Each row is a point on a landscape with many peaks, with its height.
A climber steps from a point to the highest of its 2 nearest points, and stops where none of them is higher. Distance is the straight distance between rows; heights are no part of it.
Q_441 height 451: [ -5  -6 -16   0  21 -13  -8  11  -2  -6   9  -7  -5  -3  -9 -14   4  -7
   3   2  17  -9   9  11  -8 -11   0  17 -13  15  -6   0 -23 -12   1  -1
  -7 -25  -8  15 -13]
Q_631 height 416: [ -6  -1  -5 -11  19   2 -14  10  -1   1   2 -16   2 -13 -13 -15  -1   8
  10  -4  18  -2   9  -8  -8  -1   0   0 -17  14  -5  -1 -17   2  -3  -6
 -18 -16   0   9 -21]
Q_529 height 466: [  6  -9 -11   2   3  -7  20  -3  -7 -15  11 -20  -6 -19  -2   9   4  -5
  16 -12   6  -1   5  10   5 -29   2   4 -12   8   6   3   0 -10  -7  10
  -7   0  -1   9   9]
Q_990 height 76: [  1 -17  -4  12   5  12  -4  -2   0 -27  14   5  -8  16  -1   3  11  -3
 -11  -5  17  -8  -4  14 -13  -2  12  -3  -8   9 -17 -11   8   3   7  -4
  -5   9  23  -4 -18]
Q_841 height 500: [  8 -14 -11   1   4  -3  -6  -8  -9  25  -2  -4  -3   0   9 -11   2 -18
   5   9  -1   7  -9  18  11   0  -2  10   5  -4   7   4   9  13  -1 -10
   5  -6 -17  19   7]
Q_785 height 339: [ -3  -3   7  14   6 -18 -13   8  -2  -8  16   8  -2  14   8 -24 -13  -6
  -5  10   1 -10 -13  10 -17  -3   0   1  11   3 -13  -9   1  -8  -5   5
   1  -6  10  -1  12]
Q_716 height 290: [  7  16   8 -10   2   6 -13  -7   9  20  -6  20  16  11 -12 -17 -25   2
   3  22 -15   2  -1  -7   3  23  -1   4  -9   3 -11  -2  -2  12 -15 -15
   9  -9  -5 -10  -8]
Q_516 height 225: [ -4  11  13  -2 -13   0 -16  -5   9   3   5   6   1   7   1  -1  -3  21
  -4  12  -3  -5  -9  -3  -4  18   5 -20  -4  -1   1 -17   3 -12  -2   5
  18   4  11 -26 -14]
Q_700 height 442: [  2  14   3   0  -5   2   4   2   4 -28 -16  25 -15  32  -4  13  -2 -20
 -17   8  -4  12  -9  11  -3  15  -1  -3  -3  -6 -10   0   7   0   7  -4
  -2  17   6 -16  -4]
Q_21 height 308: [  4 -29  -6  10   9  14   1 -13   9  19   9   2   4  10  12  -1   1  -5
  -9   0   5  -3  -6   3   5   2   3   8  20   5   6  -8  22   4  -6   1
   6   3   0  -1   2]
Q_486 height 477: [ -7  -3   9  -5  -2   2  -7 -19  -2   0  14 -24   7 -23  -8 -23   3  32
   7 -24   6  -1   3 -22   6  -6   3 -24  -6   7  -1 -13  -3  -2 -11  13
   0  -1  18  11 -10]
Q_339 height 235: [  0   7  18   1   2   6  -8  -4  11  -3  -1  13  -8  20   5   0 -13  11
  -7  13   4   7 -15   0  -5  25   5 -21  -5  -3  -6 -16   9  -1   3   4
   7  14  10 -27 -14]
Q_459 height 505: [  4   0   3  -6  11   8   5   5  13 -24  -1 -15 -12  -2  -6   7  -3  14
  11  -9  14   2   6  -6  -6 -10   8 -10 -19  18 -11  -2  -2 -10   0   2
  -6   2  16 -11  -7]
Q_827 height 258: [  4  -7   4  -8  13  14 -16   1  -4   9  -8   6   3  17   2  -2  -2  -3
  -8   0  10   4  -8  -9 -11  16  -1 -10  -8   3 -22  -5   7  22   1 -13
 -21   4  11  -6 -17]
Q_538 height 398: [ -5  13  -2  -8  12  15  15  -3  15 -18 -20  10 -10  13  -7  25  -8  -9
   7  -3   8  16   7 -10   1  10  -7   0   0  -5   4  19   5   5   6   0
  -8  16 -12  -8   0]
Q_127 height 109: [ -8   6   8   8 -13   0 -16  12 -11  -3   5  10 -10  -7  17   7   5  -1
   0   0  12   7  -9  15 -25  11  -4 -12  -5 -24  12  -1   4  17  14  -4
  -9  10  -9   8   5]
Q_638 height 626: [  3  -6  -8   4 -14   4   9 -15  -2   5  -6  -3  -7 -17   6  24  16  -1
   9 -13  -8  11   7  16  19 -11   0   4   2 -11  23  15   8  -7  12  -1
  12   6 -15   9   5]
Q_717 height 261: [ 16 -27  -8  -6  20  23   0  -9   8  11 -11 -20   5   6   0  -3   7   5
   4  -5   2  -2   3  -3   9  -8  17   4 -13  25  -2 -10  16   2   0  -9
 -10 -10  -5  -7 -14]
Q_383 height 525: [  7 -10  -6   8  -5 -27  -6   7 -10  16  14  -4   2  -3   6 -16 -12 -11
  -3  12  -3   3  -7  14   3  -2  -2  13  10 -12   3   9   2   4  -8  -3
  16 -10 -10  18  15]
Q_373 height 581: [ 10  12   0   2 -22 -22   8   4  -5   6  -4   9   0  -4 -10   2  -9   3
  -2  18 -27  -9   2  12  23  -2   0   5  -2  -5   3  10  -7 -10  -8   0
  28  -2   1   0   5]
Q_682 height 638: [  4  -5   2   7  -7 -10 -24  -7   0   5   3  -5  12 -18   3 -11  18  16
   5  -5 -16 -20   3  12  12 -20   6   3  -3   8  10  -1 -10 -19  -2   0
  13 -15  11  -1  -1]
Q_457 height 656: [  3 -18 -12   5 -18 -10   2 -16  -8   0   6 -11  -5 -21   2  10  21   8
   7 -19  -3   1   5  15  30 -19   7  -4  -1  -4  17  18   3  -9   6   6
  25   6   1  17  -4]
Q_275 height 431: [ -4   8  17  -1 -11  -3  21  -7  -6   5  12 -10  -7 -16   8   3 -13  20
   8  -3  -3  -1 -16 -15  -2  -4  -2 -26   6 -11  13 -10   5  -8  -2  19
  -3  17   7  -4   8]
Q_397 height 490: [ -4  13  15   1 -12   3   9  -6   9  14  -3  19  10  11   1   4 -13   7
 -14  15 -16  -4  -4 -17   7  25   0   0  20  -7   2  -8   1  -2  -7  -5
  22   6  -4 -17  -9]
Q_544 height 96: [ -2 -13 -11   0   8  21 -27   2   4 -13  -4   9  -2  20   5  12  28  -7
 -13 -13  10  -8   9   7  -8  -1  12   1  -3  13  -3 -12  -1  17  16 -19
  -4  -1   6 -11 -34]
Q_248 height 274: [  7   0   1 -13  16  20 -22  -6   3  14 -14  11  12  12 -10 -12  -9   0
   0  10  -4   9   4  -2   0  15   2  -3 -14   6  -8  -7   8  14  -4 -17
  -6  -4  -3 -10 -17]
Q_742 height 447: [ -2  -8  12   6   3  11  -7  -5   7 -18  18 -38   6 -21  -2 -14  16  29
  13 -27   7  -4   5 -17  -9 -18   8 -21  -8   9  -7 -14  -2  -9  -1  11
   2   2  21   5 -11]
Q_825 height 244: [  6   4  22  -5   6  11  -4   3   0   1  -6  12  -3  20  10  -1  -7   3
 -11   4  -4   2 -12  -7 -12  17   3 -14  -8   2 -13 -15  15   7  -1  -3
 -12  13  13 -20  -8]
Q_665 height 502: [ -7   5  -3   8  -9   3  13   5   0 -28  -4   7 -17  -6   7  28   8  -2
   1  -7   4   9   6  12 -16 -11  -4  -4  -4 -11   6   6  -2  -6  19   7
 -15  15  -1  -1   6]
Q_627 height 551: [  9  -6 -19  -4  -1  -3  15  -4  -3  -2  -6  -3  -4  11  -4   2  -5 -23
  -5  -3  -5   5  -2   0  16  -2  -2  18   9   4 -11  12   7  -2  -5   9
   1   6  -4  16  21]
Q_997 height 306: [  9  10  -1  -6  12 -13 -14  -3   5  18   4   8  15   4  -9 -25 -24   4
   7  23  -9  -5   2   5  13  10  -7  12   1   7  -6   4  -5   4 -16  -4
  24 -22  -8  -5   3]
Q_232 height 576: [  2 -15   2  10  13  30  -3   0  11   4  -6   0   1  -1  17  19  15   0
   1 -12  -7   3   8   6   2  -9  -1  16  11  -8  28  -7  16   2  15 -12
 -11   1 -16  -8  -2]
Q_845 height 118: [-16  11   6  11  -8   1   1  12  -6  -8   3   5  -8   4  15  14  -3  -6
   2   4  14  17  -9   6 -28  20  -8  -6   5 -29   8   4   1  20  13   1
 -16  15 -17  12  18]
Q_108 height 548: [  2  -2   5   7   6  11  -3   4   8  -3  -8   1   1  -9   9  12   4   6
  14  -5  -8  -1  11   9  -1 -16   1   9   3   0  21   3  -4 -14   9   3
  -2  -7 -10 -12   1]
Q_963 height 605: [ -4  28   2  15 -15 -11   7  18  -3   6   3  13  10   0  -5  10 -15  -1
  -9  16 -23   5   4  -3  -6  11 -12  20  16 -29   3  18 -15  12   1 -11
  25  -8 -21   7  18]
Q_27 height 670: [ -3   1   6   8 -22 -12 -20 -14   6 -11   6 -16   4 -18   1 -13  24  15
   0 -15 -11 -12   9  -1   4 -18   6 -18  -7   2   8  -2  -8 -20   3   9
  22  -4  13   0 -11]
Q_527 height 106: [ -1  -9  -8   0  20  18 -14   8   6  -8  -9  19   2  31  -1  12  22 -21
 -17  -4  11  -7  10  -3 -13   1   5  18   8   2  -5 -10  -7  24  21 -22
 -19  -8 -10  -6 -28]
Q_641 height 188: [ -8  -2  21   3  -4  -1   9   5   3  -1   9  -6   5  -3   4   0  -1  20
  -6   0 -12 -18  -5 -16  -5 -10   4 -12   1   9  -6  -9   0 -17  -4   8
 -10  -1  19 -12   2]
Q_619 height 292: [  3 -33 -17   1  12  18   7 -16   0  22   2  -7   1   2   5  -1  14  -9
  -2 -10  16   2  -5  -1   2  -8   6  12  11   4   1  -9  14  21   5  -2
  -9  -6  -3   9 -12]
Q_143 height 151: [  2   7   7   5   1  13   4   5  -2   4 -10  12   1  14  12   5  -8 -19
  -8   7 -22   8  -5  -5  -5   2  -5  14  16 -11   7  -2  13  -3   4  -6
   4   8 -12  -3  18]
Q_564 height 80: [ -1  12  12  -1  -1  -2 -21  14  -6 -14 -11  -3  12  -1 -11 -16  10   5
 -10   4 -10  -9   2  -3  -5  -7   2 -11 -28  24 -25 -14 -13 -18  -3 -12
 -14  -4  18  -3 -12]
Q_859 height 421: [  3 -11 -12   8  21 -14  -2   8  -5  -5  18 -14 -12  -5   3 -20  -6 -11
  13   0  17   1  -6  24 -14 -16  -6   7  -6   9  -1  -4  -9  -7  -2   9
 -11 -16  -6  10   3]
Q_8 height 547: [ -8  19  -3   6 -15 -19  12  13 -21  -4  -1   2  -1  -5  -4   0  -8  -9
  -3   8  -3  10  -5   1 -16   6 -11   0   4 -20  -7  15 -11   5  -5   7
  -4   6 -14  21  22]
Q_218 height 65: [  5 -22 -22   0  12   7   2  -6   0 -16   1   2 -13  24  -5  -6   6 -21
  -7  -3  24   4  -8  17  -7  -4   9   6 -12  13 -21  -8  10  10   6  -4
 -12   1  12  10 -15]
Q_595 height 245: [ 13 -22  -9 -10  14  10  -7 -12   4   7  -1 -26  13  -7 -10 -13  12  20
   4  -5  -6  -8   7   0  16 -12  21   1 -15  34  -4 -14   7 -13 -11  -7
 -11 -18  -1  -4  -9]
Q_647 height 601: [  3 -15  -7   6 -10  20   5 -11  -1   2 -11   1  -2  -5  15  23  23 -10
   2  -9  -5   7   3  16  13 -10   5  16   7  -4  23   1  13   1  19 -10
   2   9  -9   5  -4]
Q_281 height 553: [-15  -2  -9  12   7  -9  -9   7   0  15  10   7   4  -7   7  -8  -6  -5
   6   6  10   0  -3  11  -7   4 -10  15  18 -18  10  13  -8  12   0  -6
  11 -14 -17   8   1]
Q_401 height 321: [ -1 -15   1  19  19   2  -5   2   8   4  17   0  -1  18  16 -13 -10  -6
  -7   2   5  -3 -12   7 -12  -2   0   6  21  -2   1  -5  13   3  -3   7
  -1   1   0  -7   8]
Q_247 height 610: [ 13   4   5  -1 -15 -35  17  -7  -4   0   7 -11  -9  -5  -9  -9  -9   2
   8  16 -15  -3 -16  14  23  -8   3 -19 -10   6   0  -5   2 -21 -16  20
  19   3   8 -12  13]
Q_163 height 229: [  4 -11  -4  -2   8  12  -5  -4  18  -9  -1 -25  10   0  -5  -2  11  28
   3 -11  -3 -15  14  -8   8 -11  21   1  -8  34  -4  -8   3 -19 -12  -2
   3 -14  11 -17 -10]
Q_263 height 593: [  1   7  10  -6 -19  17  -4   2  -8   2 -14  15   6   0   2  17  14  -4
  -9  -7 -11   8   6  -1   2  10  -2  -2  -7  -9   7  -1   5   4  11 -11
 -13  12   4  -1  -6]
Q_688 height 686: [  5  -7  -6  -1 -25 -15  14 -16 -10  -5   8 -10  -5 -22  -5   7  13  10
  -1  -9  -1   6   0   2  24 -12  11 -17  -5  -5  10   8  -1 -12  -3  12
  20   9  11  12   2]
Q_370 height 129: [-18   1  -5  11   6   7   5  10  -7   9   1  10   3   1  14  10  -4 -11
  -5  -1   7  11  -8  -5 -22  17 -18   6  22 -24   2  10   2  24   9  -8
  -5  10 -21  19  19]
Q_648 height 87: [ -9  -3  -7   4   1   7 -23   2   0 -26   1  21  -9  21   1   9  15 -12
 -15 -10  24  -4   7  13 -12   8   8   2  -8   3  -9  -4  -9  13  17 -10
  -4   7  14  -2 -25]
Q_899 height 654: [  0  -4   1  -7 -21   4  19 -19  -7   5   0  -7  -1 -16  -5   9  13   1
  -2 -18  -2   2   2 -10  22  -5   9 -14  -7  -3   5   4   4  -9  -5  12
   0  16  13   7  -1]
Q_203 height 411: [  4   5  19   7 -19 -13  22   1  -3   4   9  -8 -10   2  12   0 -12   3
  -9   4  -9 -10 -24  -7  -6  -2   8 -17  14 -12   8 -16   9 -13  -1  22
   2  10   6  -9  11]
Q_109 height 580: [-16  -9  -3   6   8  -7 -10   1   5  11  16  -3   5 -17  11  -4  -3  17
   6  -5  13  -9   4   2  -2   1  -8   7  20 -11  16   8 -11  -2   0   5
   8 -12  -3   6  -2]
Q_860 height 573: [ -4   2 -12  -6  14 -14   8  -3  17 -12   3   5  -9   3 -11  15 -14   0
  11   6  15   0   7   3  14   6  -8   6   5   3   4  18  -7  -5  -1  13
  22  -1   2 -18   6]
Q_400 height 611: [  4   7 -20  -4   4 -27  21   1   7 -16   6   1 -15   0 -13  23 -21 -15
  12   6  11  12   6  11  13   5 -18   1   4  -3   3  22  -2   2   3  19
  27   4 -12 -10  21]
Q_231 height 140: [-13   7  -4   7   4  10   1   5  -1  14  -9  22   7  12  12   0  -2 -21
  -9   9  -7   8   2 -12  -7  19 -13  17  24 -20   3   2   8  24   9 -17
   8   4 -22   9  11]
Q_269 height 420: [ -1  11  -4  -1  17  12   7  -2  19 -23 -17  18 -13  27  -6  15  -7 -17
 -10  12   0  16   4  -1   5  12  -5   7   9  -3  -5   9   8   1   5  -1
   5  15  -8 -11   4]
Q_169 height 608: [ -2 -14   8   8  -3   0 -21  -5  -9  13   8   2  18  -7  10 -18  21  11
  -5  -6 -18 -20  -2   5  -3 -15  11  -2  -3   7   5 -17   0  -8  -3  -6
  -3 -11  13  -3  -4]
Q_771 height 607: [-11   1   5  10  -9  -9   0   0   8   0  13   5   2 -15   4  13  -1  20
   0  -3   1  -9   3  -1  -4   0  -4   1  24 -15  19   6  -7  -7   5   9
  10  -2   6  -5   4]
Q_347 height 504: [  2  -6  10  -7   1   6  -3  -6  -5  30  -2   0  13  -7   8 -19 -11  -4
   3   3  -6   6  -8 -11   1  11  -3  -4   7  -3   5  -6  11  13  -9  -5
  -7  -1  -6   3   9]
Q_540 height 128: [ -9   0  -5   1  18  25  -4   2   0  16 -13  16   3   6  10   9  11 -17
  -7   4   0   4  11  -9  -5   4 -13  15  14 -15   7   4   5  33  18 -23
 -11   1 -27   3  -4]
Q_735 height 54: [  7  -9 -17  -4  20  15   1  -9  11 -14  -5   0 -14  26  -7   2  -9 -12
   5  -4  27  15  -1  10  -1   7   2  -5 -12  15 -12  -2  12  11  -1   0
  -4   7   3  -8 -14]
Q_71 height 529: [ -1  -5   1 -13  -9  -3  -6  -7 -14  25   2  -3   8 -13  -6 -24  -1   6
   3  -1   5   6  -7  -7   5   5   0  -7  -5   0  -4  -2   3  19 -15  -4
 -13  -4  10  17  -3]
Q_205 height 637: [-11  10   8   5 -24  -8  -7  -6   1   0  14  -4   4 -21   1   2  12  22
   1 -10  -5  -9   6  -9   3  -5   2 -12   7 -18  17   3 -15 -13  12  12
  25  -1  11  -2  -8]
Q_526 height 485: [ -1   2 -18  -6  20 -18   8  13   6 -12   2  -1  -1   6 -16  -6  -7  -8
  -4   2  19 -15  16   0  -2  -2  -5  25  -3  16  -9  14 -25  -4  -2   1
  -3 -21  -9  10   2]
Q_146 height 439: [  9 -10 -16  -8  13  -8  12  -1   4  -8  -2 -16  -8  -5  -7   7   5 -11
  17  -6   7  -1  10  16  14 -19   4  14 -13  22   8   7  -4  -8   1   7
  -3  -5 -14   7   3]
Q_385 height 642: [ 16   1  -6  -4  -2 -28  11  -4   6   2  11  -6 -11   2  -7   1 -15  -4
  21  14  -2   8  -8  15  29   0  -5  -7  -1   7   3   4   6  -8 -10  20
  33   1  -2 -10  20]
Q_636 height 395: [  4  10  -4   3  11 -25  -8  18 -12 -14   8  -8 -12 -11  -2 -23 -17  -7
  13  10   7   3  -5  23 -20 -14 -14   1 -12   6  -8  -2 -16 -13   0   5
 -11 -13  -2   9  18]
Q_68 height 468: [  0  10  11  -1  -1  13   3   5  12 -33   6 -33  -3 -14  -7   6  10  21
  13 -23  12   1   9 -21 -11 -10   4 -21 -25   8 -19  -6  -8  -9   5   5
   0  15  22   2 -14]
Q_368 height 535: [ -4   0 -11  -6   8   0   4  -5  11 -18   8  -4  -6  -3  -9   7  -3   6
  11 -12  23   1  10  -2   0  -4   3   0  -5   7  -2   7  -3  -2   0   9
   2  -2  10  -2  -8]
Q_91 height 174: [  0  -3  15  11   5   5  18   6   5  -3   5  -2   5   0  13  10  -3   6
  -5  -3 -11  -8   0 -15  -9 -12  -2   3  17   3   4  -1   4 -17   5  13
 -12   3  10 -11  18]
Q_442 height 503: [ -2 -13   3  -5  -1   1 -16 -17  -5  18  15  -7  11 -14  -3 -23   1  20
   1  -9   8  -1  -5  -7   8  -1   7 -16  -1   8   3 -11   4   5 -13   6
   2  -4  13   6  -9]
Q_851 height 540: [ -7  18  12 -11 -34  -6   2  -3 -14  17  -2   9   6 -16  -1  -7   5   8
  -8  -2  -9  -1  -5 -15   8  14   5 -18  -1 -22   3   5  -9   2  -5  -5
   1   6   3  15  -6]
Q_640 height 606: [ 16  14   4   0 -16 -18  19  -1   4  18   0  -1   1  -5  -7  12 -14   4
   3  18 -29   0   3  -2  24   0 -10  12  14  -9   8  10  -2  -9  -5   3
  33  -3 -11  -3  17]
Q_986 height 344: [ -4  17   9  -3  21  -6   4  17  -2 -13   1  -9 -15  -3   2   0 -23  -8
  24   0   9  11  -6  -1 -22  -6 -18 -11 -13   1  -7   5  -2  -3   2   8
 -23   2  -5  -3  23]
Q_407 height 214: [  1  -2  14   3  -7  -9  -5 -13   9   7  13  -6   2  -1  -1 -14   1  30
  -3   9  -7 -15 -11  -4   9   4  12 -26   7   6   1 -19   3 -17 -14  18
  22   1  15 -29  -1]
Q_366 height 67: [  2   4  -4   0   5 -11 -23  12  -2 -22  -7   3   0   2 -13 -25  -2  -6
  -2  14   4 -10   5  15  -6  -5   2   1 -32  24 -24 -13 -17 -17  -4  -7
  -4 -12  10  -1  -5]
Q_645 height 564: [ -2  10   8  -7 -28  -3  -1   3 -25  11  -9  13   7  -8  -1  -4  10 -10
  -6  -1 -11   3  -2  -3   0   7  -1  -4  -9 -11  -2   5  -7   9  -2 -11
 -13   6   3  18   0]
Q_349 height 94: [ -2   1   2  -8   3   8 -10  14   8 -18 -11   0  12   8  -9   3  16   8
 -12  -6  -2 -14  15 -14  -2  -2  14  -3 -11  25 -18  -5  -7  -7  -7  -9
 -12  -6  17  -9 -18]
Q_745 height 391: [ -1  -5  -4 -11  23   4 -11   4   9   4   1 -15   8   5 -16 -18  -9  12
   7   0  13  -6   6  -9  -4   6   1   6 -12  23 -15  -4  -9  -1 -15  -4
 -10 -22   3  -4 -18]
Q_593 height 141: [ 12  11   3  -4   0  16  -4   2  -3   6 -24  10   9  18   2   3   0 -24
  -6   9 -30   5   3  -3   8  -3   0  17  -1   2  -2  -1   7  -4   3 -12
  -9   1 -14  -1  11]
Q_87 height 614: [  8   5  -9   1 -12 -24  21   2   3  -2  12  -6 -13 -10  -1  19 -15 -10
  19  11   1  11  -3  15  21  -3  -5  -9   4 -11  13  10  10  -1  -3  18
  37  10  -8 -13  15]
Q_120 height 498: [ -6 -12  -8  -1   5   3   8  -1  -4 -13  15 -18  -1 -18  -5  -3  12   6
   9 -20  17  -6  10  -4  -2 -21   2   0  -9   6   0   4  -7  -1   1   6
 -11  -2   6  17  -4]
Q_416 height 130: [  6   0  -2  -8   5  15   8   7   0   0 -31   6  10  14  -6   9  14 -18
  -6  -2 -12  -4   7  -7   3  -3   4  25  -2  10  -6  10   0   0   5 -13
 -16   1  -8   3  -1]
Q_804 height 557: [ -8   9  -5  -9  -4  -9  12   4  -7   7   0  -1  -6  -7  -4  -5 -12 -11
  13   1   8  18  -4   3  -8   8 -15  -6   1  -8  -2  15  -3  13 -13   6
  -5   3 -14  14  18]
Q_147 height 481: [ -1  -9  14  -6  11  14   9  -1  -1  21   5 -12   4  -8   9  -2 -13   7
   4 -10   1  10 -10 -24  -4   7  -5  -9  11  -6   0   0  15  12 -10   7
 -19   7   5   1   8]
Q_849 height 462: [  2   9   5   3 -11   9  -7   9  -7 -31 -16  22 -13  17  12  16   9 -22
 -11   2  -5  15   0  25  -7   9   1  -4 -12 -10   1  -9   8   5  25 -10
 -11  17   2 -12 -10]
Q_259 height 107: [  5 -13 -11 -17   6  16  -2   7   2   1 -23  -9  17   8 -13   1  15   1
 -10  -9   4 -13  13 -21   0  -3  14   5 -13  23 -24  -1  -3  11  -7 -17
 -23  -7   5   4 -23]
Q_389 height 624: [  0  -8  -2  -5 -16  12  19 -13  -5   6  -6   5  -5  -5   1  13  11  -2
 -10 -14   0   6   1  -7  10   3   1  -2   1  -7   6   7  10   7   3   3
  -4  17   8   9   0]
Q_437 height 117: [ -8  -9  -2  -1  16  18  -9   6  -2  11  -9  12   8  12   6   5  13 -13
 -11  -8  16  -5   6 -15 -16   3  -9  17   7  -5  -5  -2  -4  31  15 -17
 -29  -1 -13   2 -13]
Q_299 height 550: [ -9  27  18   8 -28 -22   9  14 -12  10   7   4   1 -14   4   5  -7  10
 -10  18  -6 -10 -11  -7 -15  13  -2 -10  12 -31   8  -6 -16  -4   2  -1
   7   4  -4   6   5]
Q_783 height 584: [  8   3   1   7 -19 -31  17   0  -6 -15   9  -2 -14  -4  -5  -8  -2   5
  -7  13 -11  -7 -11  10   9  -7   4 -17  -8   2 -10 -10  -7 -25 -10  13
  12   5  17  -6   9]
Q_306 height 277: [ 11 -28 -12  -4  13  25 -10 -17   3  29 -11 -10  14  -3  -2   3  19   5
   0  -9   3  -6   9  -6  13  -2  12  13   6   9  10  -9  12  12   6 -11
  -4  -9  -6   0 -20]
Q_663 height 368: [ -8  17   4  -2  17 -19  -6  13  -5 -15   9  -6 -12   5  -2 -15 -26 -10
  10   7  13   5 -12   3 -25  -1 -15  -2  -7   1 -16   1  -7  -1  -4  11
 -14  -2   4   4  19]
Q_39 height 479: [  2  11   3   5 -16  13   9   4  -7 -21 -11  15 -22   3  15  27   8 -15
  -5  -5  -1  24  -7  19 -13   8  -4  -9  -8 -18  10  -1  11   6  20  -2
 -15  23  -5  -2   4]
Q_915 height 457: [-11   5  18  -7  -6   6   9  -1  -6  14   4  -8  10 -15   5   6  -6  20
   1 -14  -1   2  -7 -26  -5   4   0 -14   5 -12   4   2   1   2  -3   7
 -18  10   7   8   4]
Q_122 height 501: [  2 -12 -10  -2   1  -2 -14  -7 -14  22  -3   0   2  -9  -3 -18   9  -5
  -3   1   8  -3  -2   9   4  -4   2   5  -8   3  -2  -2  -4   9  -1  -8
  -6 -13  -4  15 -12]
Q_881 height 161: [  3   5   7   5   6   8  16   3  10  -5  -8   8  -5  14  10   7 -12  -8
  -5   6 -18  -1  -7 -14  -1   0  -4   6  21  -5   8  -3  13 -16   5  10
   2   5  -9 -19  21]
Q_794 height 203: [ -4  -6  10   2  -4   3  -4 -17   9   3   8 -15  10  -2  -4  -6  11  33
  -5  -3  -6 -14   1  -8   8  -1  13 -14   3  16   0  -8   6 -19 -12   9
   6  -6  18 -24  -4]
Q_649 height 524: [ -8   7  -4   8  -5   0  -4   9  -1 -21  -4   5  -7 -11   7  18  13   1
   9  -8   1   0  13  16 -13 -18  -2   8   0  -8  15   9 -12 -12  16   1
 -10  -2  -5   1   2]
Q_398 height 585: [  4   2  -4 -10  -5  -5  13  -4  -7   6  -2  -5  -8  -7   1   1  -9 -13
  13  -2  -2  14  -4   6   9  -1  -7  -7  -1  -4   6  12  13   1  -9   8
   1   6  -8   6  20]
Q_955 height 636: [  6  25   3   8  -9 -16  17  12   6  18   4   6   3  -4  -8   5 -25   0
  10  25 -24   9   3  -2  12   5 -15  14  11 -21   7  13  -4   9  -1  -6
  38 -12 -22   2  18]
Q_56 height 523: [  5   2 -19  -9   5  -9   9  -1   3  -6 -11   2   2  11 -14  -1  -6 -18
 -10   6   1  -8   7  -3  13   0  -6  28   8  11 -11  19  -7  -7 -10   3
   6  -8  -2  11  13]
Q_483 height 119: [  5  -7 -13 -17   9  13   5   1   5   0 -27   2   9  14 -14   8  10  -5
  -5  -6   5  -6  14 -13  10   0  10  18  -4  19 -11   9  -3   7  -3 -14
 -15  -3  -2   6 -14]
Q_475 height 515: [ -4  26  19 -11 -17   3   3  -3  -6  23  -1  16  17  -6  -5   0  -5  11
  -8  14 -15  -5  -2 -23   1  23   2 -10   3  -9   1  -4  -9   8 -10  -6
   1   3   1  -1  -7]
Q_220 height 579: [-10  26   8  10 -14 -11   5  14 -13  11  -2  13   8  -9   4   3 -10  -1
  -4  13 -11  -1   2  -7 -15  13 -10   8  14 -26   2  11 -17   5  -3  -1
   4  -6 -13  14  18]
Q_50 height 322: [  0   9   2   0   6 -21 -23   5  -1   7   9  13   4  11   0 -33 -21  -5
  -3  20  -3  -9  -9   6  -8   9  -6   5   4   5 -12  -2  -8   2 -16  -3
   7 -14   1   0   4]

For each start below, name the point where the climber stops.
Q_636 => Q_398
Q_564 => Q_785
Q_407 => Q_785
Q_595 => Q_785
Q_841 => Q_27
Q_366 => Q_398
Q_849 => Q_688
Q_203 => Q_71
Q_631 => Q_398
Q_745 => Q_398
Q_475 => Q_688
Q_127 => Q_688

Call two points neighbours if one is among the 2 nearest of the other. Go from one point of each pair to the other, from neighbour to neighbour, staying as high as possible. Name the lowest point that can't be avoided.
Q_231 / Q_955 => Q_127
Q_955 / Q_785 => Q_516
Q_398 / Q_688 => Q_851
Q_71 / Q_368 => Q_742
Q_398 / Q_955 => Q_8
Q_27 / Q_71 => Q_442
